Each row is a point on a tangle of strands that fork and nearly touch. The rows are in no order.
Points whose rows are less than 56.7 apart are linked; no others are. Some points are linked to none.
J838: [ -3  23  -9  -4  22  21  -9  30  -2   2   1 -10 -19 -21  -4  27 -19   3
  21   2  29]
J821: [ 19 -42  28   2 -15 -19  13 -13   9 -27 -11   5  -2  11  13 -23  26  25
 -15  -6 -56]
J319: [-13  20 -20  -1 -34 -31 -13  -4   2  19  11  -9  -6   7   5  -3   1 -23
   4  35  15]
J14: [-29  23 -16   3  -6 -10 -15   0 -14   6   1 -13 -29 -10 -20   6   8   0
  24  12  10]
J640: [  9   3  -9  22  -2  23  11  30  30  -6   4   9 -18  -3 -11  25 -25  -5
  31  -5  22]
J93: [ 19 -10  -7  12  -8   8   4  -1  -5 -16   3   5  23  12   9 -16   0  -7
 -11   2  20]
J570: [ 13  21 -13  11  12  15  -5  27   4  30   8  -6  16 -23   4  20   2 -11
 -14  13  20]
J504: [ 20  -7   2 -11  28   0  10  -4   4 -22   6   1 -36 -26  25 -14  -3  -1
  -6 -22 -33]
J979: [ 10   7 -18  20   3  31  -8  32  25  10  28   7  18  25  -4  22 -27  28
  12  13  26]
J693: [  0  41  -5   6   3 -10 -21  20   5  39  10 -14  10 -25  23  21  -2 -22
 -25  19  11]
J132: [ -9  -6  -2  29  15  11   0  14   2 -10   4 -10 -13 -28 -14   8  -5  13
  20 -14  -3]
J404: [-17  41 -17 -11 -25 -12  -4  10  -4  22   1 -16   3 -38  10   9  -7 -15
  -6  16  37]
J178: [ 19  -2   1 -31  -3   4  -5 -12 -12  19 -18   6  -2 -19   5 -15  18   1
 -25 -22  -4]
J894: [ -6 -30  -6  18  14 -13  -2   4 -10   1   1   7  22  29  -5  -4  -8   8
  -4  15 -14]
J524: [-13   8   3 -19 -24  -7 -11 -20  -6  12 -21  -3   2   6 -17   5  32  -8
 -22 -17   7]
J633: [  6  -9 -18 -13  28  -7  -7  -4  -8  -2 -10  14 -20   1  12  -4  -1 -10
 -14  -5  -5]
J495: [ -3  24  -9  -1  -4  24   1  38  14  -8  -1   5 -39 -16  -8  41 -25   1
  29  -7  28]
J394: [  9  -7 -13  28   8  29   2  10  35  -1  21   4  -5  13  -6  14 -21  -9
  24  -2   8]
J349: [ -7  -2  -5  12   0  -5 -34 -17   6  16 -11   4   0   2   6  -7   0 -20
   1   3  -5]
J84: [-14 -12   7  33   0   4  10   6   6 -26   2  -9 -14   1 -24  -3 -19  17
  33  -7  -3]
J980: [-19  28   0  -8   1  -6   2   3 -25  -2 -13 -13 -11 -39  -3   9   2 -12
  -5  -4  14]
J81: [-10  18  -3  -8  -4  -4 -12  -6   0  35  -6   1  -9 -20   0   5  -6 -26
   4   7  -5]
J218: [  4 -35  12  13   5  -5  12  15 -12 -13  -7   5  35  29 -20 -20   4   5
   1  34  -7]
J604: [ 10  18 -24   9  11  23  -7  39  14  40  18   4  -6  -9  -3  24 -15  13
   2   9  19]
J934: [-19  36 -32   0 -27 -18   4  15   1  18  22 -11  -2 -11  11   7  -9 -10
  -2  29  20]
J816: [ 23 -37  18  -5  12  -6  20   7   1 -25  -4   1  25  39  -1 -33   7   9
   5  16 -15]
J227: [ -1   0  -4  32  -4  11  -4  19  19   2  25  -3  29  31  -6   7 -19  26
  28  36  19]
J205: [ 27 -26   2  -4  17  -6  18  -3   4 -35  10  -5   0  32   9 -16   4  23
  16   1 -18]
J472: [ -9  24  27 -43  29   2   1   3 -28  -2 -18  -4 -27 -49   9   2  -2 -23
  -5 -11  -4]
J11: [ -8  -5   2  11 -10  -8  -4 -13   6  -4  -4  -5  12  23 -19 -10  13  -7
  18  23  -2]
J535: [ 11 -10  -5  30   8  19   8   5  18  -7  19   7   4   4   8   8 -25 -13
  -2 -14  -6]
J756: [  4 -12  -9  12  -2  10  14   4   1  -7  16  14  31  26   5 -16 -16 -12
  12  22  22]
J826: [ 17 -30  14   7   3 -21  13 -16  -1 -26  -9  -7   5  -8  22  -3  12  32
 -15 -21 -36]
J110: [ 10 -18   7  -5  -7  -4 -10 -18  -1 -26  -5   6  14  16  -6 -18  13  -2
 -21  -6  15]
J424: [-14  10  -2  18 -11  -2   6  20  14  -4  27  -9  32  34 -15 -10   3   6
   9  45  19]
J597: [-12 -19  18 -20 -34 -11 -20 -22  -7   7 -28  12  -4  22  -9   5  19   7
 -20 -10   3]
J873: [-10  18 -11  11   6  19  -2  10  -3  -7   8 -10 -16 -30 -11  18  -4  14
  16 -11  24]
J173: [-23 -11  27 -25 -25 -14 -14 -29  -8  -8 -24  16 -15   2 -20 -16  18  13
 -11 -27  -7]
J217: [-12  23 -12  13  -5   8  -3   5  13  22  -1  -8 -15 -16   8  19 -13 -27
  28   4   9]
J684: [ -4  11 -11  13 -11   3   7   2  20   2   2  -8  -3  15 -22  -1   6  -7
  35  13   2]
J882: [  6 -29  13   9   3  -3  20 -10 -16 -16  -7   5  14  -5  20 -14   1  11
 -23 -17 -18]
J616: [  7  16  -1 -11  24  11  -2   7 -14  24   0  -2  -1 -34  17   6 -21 -10
 -17 -13   6]
J332: [ 15  -4 -13   2  14  11  29  -1  -5  -7  10  -7  -1  -5  -4  -5   0   5
  10 -16   5]
J242: [-11   7   3 -17  24  -2  -6 -20 -14  -2  -8  -7 -37 -27  -1   3   0  -6
  17 -17 -15]
J847: [-12  40  -2  -6  16  -9 -26  19   7  23  -4 -12  -5 -23  24  25 -17 -31
  -1  18  16]
J564: [  9 -16  -3 -21  15  -9   2 -23  -1  -5  12   4  -6  -7   7 -27 -13  23
   4 -17 -16]
J799: [ -7 -14  31 -22 -28 -13   3 -23  -2  -5 -23  17 -22  -4  -3  -2  23   5
 -20 -36 -28]
J232: [-16  34   8 -47  12  -4 -11   1 -31  14 -26  -4 -10 -42  -6   3   4 -16
 -10  -5  10]
J168: [-18  17 -11  -4 -23 -32 -17 -20  11  37   3  -4   9  12   8  12   5  -5
  -7  21   8]
J370: [-13   8 -19  20  -4  -7 -14   7   6  19  20   1  17  -2   8   2 -12   9
 -12  12  18]
J344: [ 19 -32  38 -13 -10 -24  29  -4   9 -32  -9   2   2  31   5 -31  29  13
   2   6 -50]
J143: [  7 -34  29 -13 -20  -4   2 -13  -1 -20 -12  22  19  31   5 -28  20  10
 -30 -12  -6]
J267: [ -7  -2 -14  13   9  -1  -3  20 -12  10   5   5  16  -2  -4   9 -16  22
 -17  -1  13]
J579: [ -9  19 -14  31 -13  -5 -14  24  20  12  24  -5   9  -2  16  19 -31  -4
  -2  30  29]
J414: [ 21 -23 -12 -17  14  -7   5 -11 -11 -16  -1   7 -14  15   3 -24   3  12
  -3  -5 -11]
J69: [-16  -6  -5  -9  -1 -17   1 -23 -10  -4  -4 -11 -12  24 -23  -1  23   3
  12   7 -11]
J609: [-12 -20  20 -11 -11 -20  24 -18 -16 -33  -8  -2  -8  29 -13 -15  19   5
   1 -16 -31]
J428: [  5 -12  15   1 -28  12   6  -5  -4   2 -11  13  40  27 -20 -17  31  -1
 -16  10   9]
J641: [ 13   6  -9  20  -6  27   0  -4  25   6  25  -5   7   7 -12  -5  -4 -11
  34   9   5]
J280: [  0 -18 -15  25  22   0   0  20   1   3  12  -5   9  13 -13   3 -20  22
   6   9   5]
J358: [  3  -5  16   6  -5  -2 -16 -25   6   6 -14   1  -4  -8   0   4  18 -18
  -4 -22 -20]
J720: [ -8  18  -9   0 -14 -19 -17 -10  -2  28   0  -2  24  -4  21   7  -7  -2
 -22   6  17]
J619: [ -1 -13  -9  21  17  -2  21   0  12 -25  25   6  10  31  10   1 -11  -5
  -9  -6  -4]
J252: [  3  22  25 -38  22   9   4 -13 -20  -8 -21  -8 -24 -40  20   4  18  -4
 -14 -22 -17]
J845: [ -3  -1  -4   0 -31   0  -6  -4 -14  11 -10   0  24  16 -21   4  30   3
 -21   6   7]
J626: [-20   7  -2   0   6  -3  -7 -16 -18 -12   1  -6 -28  -8 -15   7  12  -1
  12  -6 -15]
J659: [ 10 -38  -2  12   8   3  17   1 -10  -7   4  13  28  13   2 -15 -14  17
 -19  -2 -23]
J863: [ 15   6  17 -33  22  -4  22  -1 -12 -19 -10   2 -31 -43  24  -4  11   7
 -13 -26 -33]
J29: [  7   1  -2 -19  12   1   0 -20 -12  13  -3   6   3 -19  -4 -28  -2  17
 -11 -20  -9]
J957: [  9   3  -8  -8  37   4  -4  -5  -1  -4  -1   2 -23 -11  19   4 -11 -14
   8 -23 -13]
J533: [ 21 -15   3 -20 -18  11  -7 -18  -4  18 -14  23  24   3  -2 -14  21  -5
 -35 -16   4]
J455: [ -5  21  18 -30   2  13 -13 -31 -18  -8 -18  -4 -17 -19   4  -2  29 -17
 -11 -24  -9]
J77: [-14  39   9 -16  30   8  -9  25   6  17  -4 -15 -13 -30  11  35 -30 -18
  11   3  22]
J294: [  1  33 -10  25  -6  11 -16  12  24  24  11  -6   1 -10  12  25 -26 -19
  14   9  23]
J8: [ 17   7 -20  11  -7  31  -7  49  20  21  14  18  -1   8   1  33 -37  17
  12   9  37]
J674: [ 11 -21   8   0  -4   1  19 -18  -7 -30  -3  -8 -29  -8  -2 -14  18   9
  21  -6 -32]
J97: [-12   5  -1   8  -1  -5  17  11   3  -1  20   4  44  53 -13  -6   6   3
   0  26   0]
J169: [  0 -21   9  14   1   4  25 -11   3 -38   8 -18 -10   6 -19  -7   2   5
  39   4 -19]
J152: [  2 -30  19 -10 -29  -6  -2  -1  -3  -2 -11  28  37  48  -9 -25  20  -3
 -27  12  -7]
J636: [  6 -18  19 -11 -16   1   9 -33  -5  -8 -24  -6 -10  -3   5   5  16  -4
  -7 -25 -26]

A fork is a point with three links, a tip a point with one. Leave the first point through the second and follow the links. Name the first fork or tip that comes.
J799 / J636: J370
J81 / J349: J756
J77 / J847: J97
J97 / J424: J838

Follow the links from the first point to the second, and from the first to the third. Name the last point that the two ways share.
J97 / J29 / J894: J414
J693 / J205 / J619: J394
J845 / J882 / J455: J894
J640 / J980 / J882: J957
J394 / J816 / J178: J414
J570 / J455 / J29: J957
J882 / J93 / J619: J894
J143 / J504 / J404: J370
J619 / J169 / J349: J394
J168 / J173 / J980: J370
